Each row is a point on a tangle of strands that fork, close into loops and nearly touch. The rows are in no order.
Points whose rows are less than 34.3 apart are linked; no others are. Some points are linked to none.
Z658: [ -8  -6   3  14  -2   5  -6  -3  10   3   5  -5  -9  -9  15   3  10  26
 -24  -1  -6  -4]
Z448: [  0 -33   9   3   2  10 -12  -4   0   4  -2  13  -7   4   9   7 -12  -4
   0  -1   2  -5]
Z193: [ -1 -36  17   6  -2  12  -2  -2   0   4   4   8 -11  -6   5   3  -4   3
  -9   3   1 -11]
Z200: [  9  -5  -1  -6   4   3 -19   6 -13  -9 -14  11  -4  24 -17  -6 -24 -29
  35  -9   6  -7]
Z653: [  3 -14  -1 -10   9   1 -10   1 -13  -4  -8  15   4  21  -8  -8 -17 -20
  29  -8   2  -4]
Z800: [ -4   0   8   8 -17  -2   6  17   8   6  18 -16 -15 -21   0   3  26  19
 -27  14  14  -8]
Z996: [ -1  15  -8  -3   5  10 -12 -14  27  -2   1   6  -8 -21   3  18   8  36
 -30   2  -3   8]
Z68: [ -5  15 -17  -5   5  -3  -1  -6   2  -4  12   7  -1  -6   9  10  -6  25
  -5   7  -6  16]
Z522: [  6  11   4  -1  -4  -5  11   6  -3 -19 -22  -4   5  10 -20 -12 -34 -19
  30  -6  -3   0]
Z301: [ 15   0  -7   9   2 -12 -36   6  14  10 -15  -6 -10  28   9   8 -16 -17
  24  -8  10  -4]
Z548: [  4   9   3  -2  -2   7   3 -13  34   1   2   3  -3 -18  -8  16  26  23
 -43   1   9   4]
Z981: [ -8   4   4  -3  13   3  10  -1 -17  14  -2 -16  24  -9  -7 -30  28 -16
  -5 -13 -16 -14]
Z955: [  3  -8   4   0  -3  -5   5   4  -1  -4   3   3  -3   9   4   0 -17  -1
  15   6  -4   1]
Z345: [ -5  24   0 -10   3   0  26   1 -15   6   8 -10  21 -16  -4 -12  18 -13
  -5   1 -10   1]
Z758: [ -1 -14  15   1 -11  -3  16  13  -1   1  11  -6 -15 -14  -1   6   8   8
  -6  18   6  -7]
Z235: [ -9   9 -17  -4   9  -5  -1  -7  -7  -5   7   7   7   4  11   1  -7  16
   1  -3  -7  15]
Z509: [ -1  18 -16  -7   4 -10   5  -4  -6  -5   4   7   8   9   7   4 -15   5
  14   2  -4  17]
Z710: [ -6  21  -2  -4 -14 -11  27  14 -14  -6  24 -19  -2 -19 -14  -4  16  11
  -2  19   8   5]
Z813: [  1 -15 -11  -4  12  -5 -35   3 -10   4 -10   8  -6  26   4   2 -12 -20
  26 -14  16   0]
Z147: [  0  24 -10  -7   3 -11  19  -6 -10  -4   6  -2  17   3   1  -3  -8   1
  12   2  -8  13]
Z134: [-17 -16  -5   8   2  11 -12 -11 -10  -5  -7   6  -2  -3  16   6  -3  17
 -13  -6  -5   9]
Z656: [-22   4  -4  -2   7  10  12  -9 -26   1   1  -3  21 -14  -1 -14  18  -5
 -11 -12  -9   3]
Z924: [ 16   8   0  -2 -15  -3  -6   7  17  -3  -8   9 -14   1   3  29 -20 -15
   9  16  12  11]
Z876: [ -1  28  -6 -11   3  -5  29  -2 -14  -2   9  -5  18  -7  -3  -5   3  -3
   3   5  -7  12]
Z452: [ -6 -10  -9  -7  11  -3  -7  -3 -14  -1  -5  11   9  14   6  -4 -11  -8
  17  -9   0   7]
Z462: [  4  22   3   0  -7 -13  31   3  -6 -13  -2 -15   7  -4 -13  -7 -15  -2
  17  10  -7   3]
Z290: [ -4 -23   6  -5   9   3   6  -1 -15  -1   0   5   6  10  -6 -19  -6  -5
  13  -5  -8 -10]
Z135: [  1 -29  22   1  -8   7  14  10  -3   2  10   3 -16 -12  -5   2   4   2
  -6  15   5 -13]
Z616: [ -3  19   7  -4   7   2   9   8 -11  20  -1 -21  22 -19  -5 -26  30 -24
  -7  -6 -18 -18]
Z749: [ 20  14  -2  -1  -8  -5  -2  -4  33   4  -1   7  -6   0   6  23  -3   5
 -11  12   5   8]
Z519: [ 11  -6   3  -2  -6   3 -20   8   0  -2  -7  14 -16  12   0  13 -25 -26
  25   1   9  -1]
Z252: [ 13  -4   9 -13  19   7   7  -1  -9   9 -19  -1  27   8 -22 -27  10 -21
  12  -8 -15 -18]
Z852: [ -1  -4   8   6  -9  -6  16   8   2   0  14  -9 -11  -5   4  -2   2  12
   0  13  -3  -6]
Z497: [ 15 -17   5   0   1   6 -35   5   2   5  -9  11 -17  19  -1  11 -20 -33
  23  -5  11 -10]
Z202: [ 13   6   9   1  -7  -3  13  -4  34   6   6  -3  -4 -11  -6  15  25  16
 -37   9  10   0]
Z106: [  4  14   3   1  -7 -11  21   5  -3 -17 -11  -9   5   5 -12  -7 -27  -7
  24   4  -5   3]
Z801: [  3   6  -4   7   8   6 -19 -20  35   4  -9   1   0  -1  10   4   9  24
 -29 -15  -8  -1]
Z346: [-13   3   2  -5  -3   1  26   5 -18  -3  17  -3   3 -12  -6 -12  10  -2
  -1   6  -2   2]
Z753: [ -5 -13  -2  10   7 -12  -4  -1   0   4   4 -12   1  12  11 -13   0  15
   4  -5 -11  -7]
Z480: [ -5  -5  -9   7   5   4 -21 -10  12   2  -7   9  -3   3  19  10  -2  21
 -14  -7  -4   8]
Z72: [-23 -25   4   9   1  17  -5 -10 -25  -9  -6   5  -1  -8   6  -2   1  10
 -12  -8  -3   2]
Z834: [ 12  -8  12   3 -10   1  13  -5  28   8   1   4  -4  -7  -1  18  17   3
 -31   9  11   1]
Z17: [ 11  -7   7  -5 -11   2  -2   9   4  -5  -6  16 -14   4  -1  16 -24 -17
  19  11  10   3]
Z113: [  7 -13   1  10   5 -16  -9   1   9   6  -6 -12  -1  22   9 -11 -10   9
  16  -2  -9 -10]
Z111: [-14   2 -24  -2  15  -6 -15 -10  -8  -3  -5   4  13  11  12  -3  -2  18
   4 -14  -2  16]
Z242: [ -6  -7 -18  -5  10  -5 -26  -3 -12   2  -8  12   3  18  12   5 -11  -8
  19 -15  11  11]
Z64: [  5 -19  -9  -6  19  -1 -35   3 -16   1 -12  11  -4  27 -14  -8 -10 -28
  34 -16  23  -8]
Z299: [-26 -12  -3   2   5  13   5  -9 -29  -8  -1   3   8  -9   4  -8   7   6
 -10  -9  -6   6]
Z731: [-15   8  -6  14  -4  -8   7   3  -8   1  22 -22  -1  -4   5 -23  16  16
  -6  -5 -11  -9]
Z13: [ 24   5   7   4 -16  -2   1  -3  35   4 -10   9  -6   7  -3  27  -6 -24
  -7   7  17   5]
Z319: [ 11   4  18 -12   9  12  22   5 -11   3  -9  -4  19  -2 -26 -28  12 -23
   7  -2 -19 -21]
Z713: [  3 -10  -5  -1   0   7 -27  -1   7   7  -4  18 -10  10  17  21 -14 -12
   3  -5   8   8]
Z485: [  4  14  17 -11  -1   7  31   8 -13  -1   0  -9  14 -11 -21 -22  13 -22
   6   4 -12 -15]
Z693: [  2   1   3  11  -1   7  -9 -13  28   5  -1  -3  -5  -7  11   5  13  25
 -33  -8  -7  -4]
Z253: [  7   4  -1  -2  -7  -8   6   4   8  -2   4   6  -8   2   9  15 -13   7
   6  13   1   9]
Z358: [  1  27   7  -7   4   3  21   5 -12  15   4 -16  22 -19  -5 -16  23 -21
  -6   1 -15  -9]
Z88: [ -1  20   4  -2 -12 -12  34  10 -13 -10  12 -16  -1 -11 -15  -4   1   3
   7  19   1   4]
Z684: [-26   7 -10  11  -1   6   3  -5 -20  -8  11 -11   0 -14   4 -12  17  21
 -16  -8  -7   4]
Z490: [ -3  12 -10   0   3   2  -4  -6  11  -4  11   5  -7 -15   8  14   2  31
 -17   8  -3  11]
Z15: [ 17  13  -2  -1 -11  -7   2   4  21  -2  -2   4 -10  -3   4  27 -14   3
   3  19   8  13]
Z186: [ -4 -13   4   3  -4   5   3   1   2   0   6   9  -9 -10  13  14   0  11
 -12   8   1   6]
Z877: [ 10 -29   4  -3   6   9 -33   1  -3   4  -5  17 -12  18  -4   3 -20 -24
  20  -8  11 -11]
Z897: [-26  -1 -18   9  11   4  -9 -16 -20  -9 -10  -8  11   1   8 -10  10  23
 -10 -17  -9   9]
Z766: [  5 -15  12   5  -8   6   4  -2  20   7   0   8  -9 -11  10  18   9   7
 -25   8   6   2]
Z7: [-28  13  -7   6   0   8  10  -7 -24  -4  10 -11  12 -19  -1 -16  23   2
 -19 -12  -6   2]
Z132: [ 14  -4  -2  10   1 -16 -20   3  17   7 -12  -9  -3  25  11   0 -15   0
  16  -4  -2  -5]
Z117: [-12   9  -2   5 -21  -6   4  20  -2   1  28 -21 -15 -25  -7   1  27  21
 -18  16  16  -4]
Z701: [  5   8  -9   4   7   5 -25 -14  33   4  -8   9  -2   2  14  12   1  17
 -21 -11  -4   6]
Z385: [ -5 -15 -10   1   6   3 -27  -4  -3   2  -7  16  -3  12  16  11 -12  -2
   6 -11   6   9]
Z498: [ 12  -3  -5 -10  16   0 -26   7 -17  -7 -23   9   3  28 -27 -14 -12 -35
  39 -17  17 -10]
Z824: [  0  16  13  -9  -8   0  37  12 -17  -6   6 -11   7 -16 -23 -16  13 -16
   5  11  -1  -7]
Z803: [-11  -4  -2  10   3  -8   6   0  -7   2  12 -13  -1   3   8 -17   6  16
   0  -4 -12  -6]
Z943: [  1 -36   7  -2   6   8 -21  -3  -7   3  -3  16  -5  12   1  -1 -17 -12
  12  -7   4  -7]
Z612: [ 10   8   7  -8   6  -1  10   3  -7 -11 -23   0  16  15 -23 -18 -19 -24
  29  -8  -7  -7]
Z285: [ 13   1  -1  -2  -9   3 -13   2  18   4  -2  17 -11   6  13  28 -12 -14
   0   7  11  10]
Z623: [ -5  16  -4  -3 -17 -12  15  18  -9  -3  27 -20  -9 -23 -12   3  22  22
 -10  23  15   4]
Z874: [ 26  17   0   0 -15  -6   4  -8  42   2  -7   7  -2   8  -4  27   1 -14
 -13   7  15   9]
Z384: [  6  -3   6 -13  12   2  12  -1 -11  -2 -12   3  20  14 -16 -21  -3 -19
  21  -5 -11  -9]
Z954: [  3   2   9   9 -11   2   6   3  22   7  12 -10 -12 -16   4   9  24  20
 -32   8   6  -6]
Z926: [-20   3  -7  13  -2   5  -4  -5  -7  -5   9  -9  -6 -12  10  -5  10  29
 -19  -4  -7   2]

A fork is a point with three links, a tip a point with one. Leave the first point through the second and follow the links. Name the first fork or tip that comes.
Z924, Z17: Z852
Z452, Z653: Z242
Z800, Z117: Z824
Z731, Z803: Z301
Z193, Z448: Z924
Z301, Z132: Z731
Z522, Z106: Z202

How many points has the smallest loop of links through each point below? Write - if it is on no loop.
Z68: -
Z813: 7
Z801: 12
Z803: -

Name the points in between on the shortest way along the links from the first point to the second, in order.
Z693, Z656: Z658 Z926 Z684 Z7
Z385, Z955: Z713 Z285 Z924 Z15 Z253
Z623, Z319: Z710 Z88 Z462 Z106 Z522 Z612 Z384 Z252
Z193, Z385: Z448 Z943 Z877 Z497 Z519 Z17 Z924 Z285 Z713
Z926, Z480: Z658 Z693 Z801 Z701
Z147, Z981: Z876 Z345 Z358 Z616
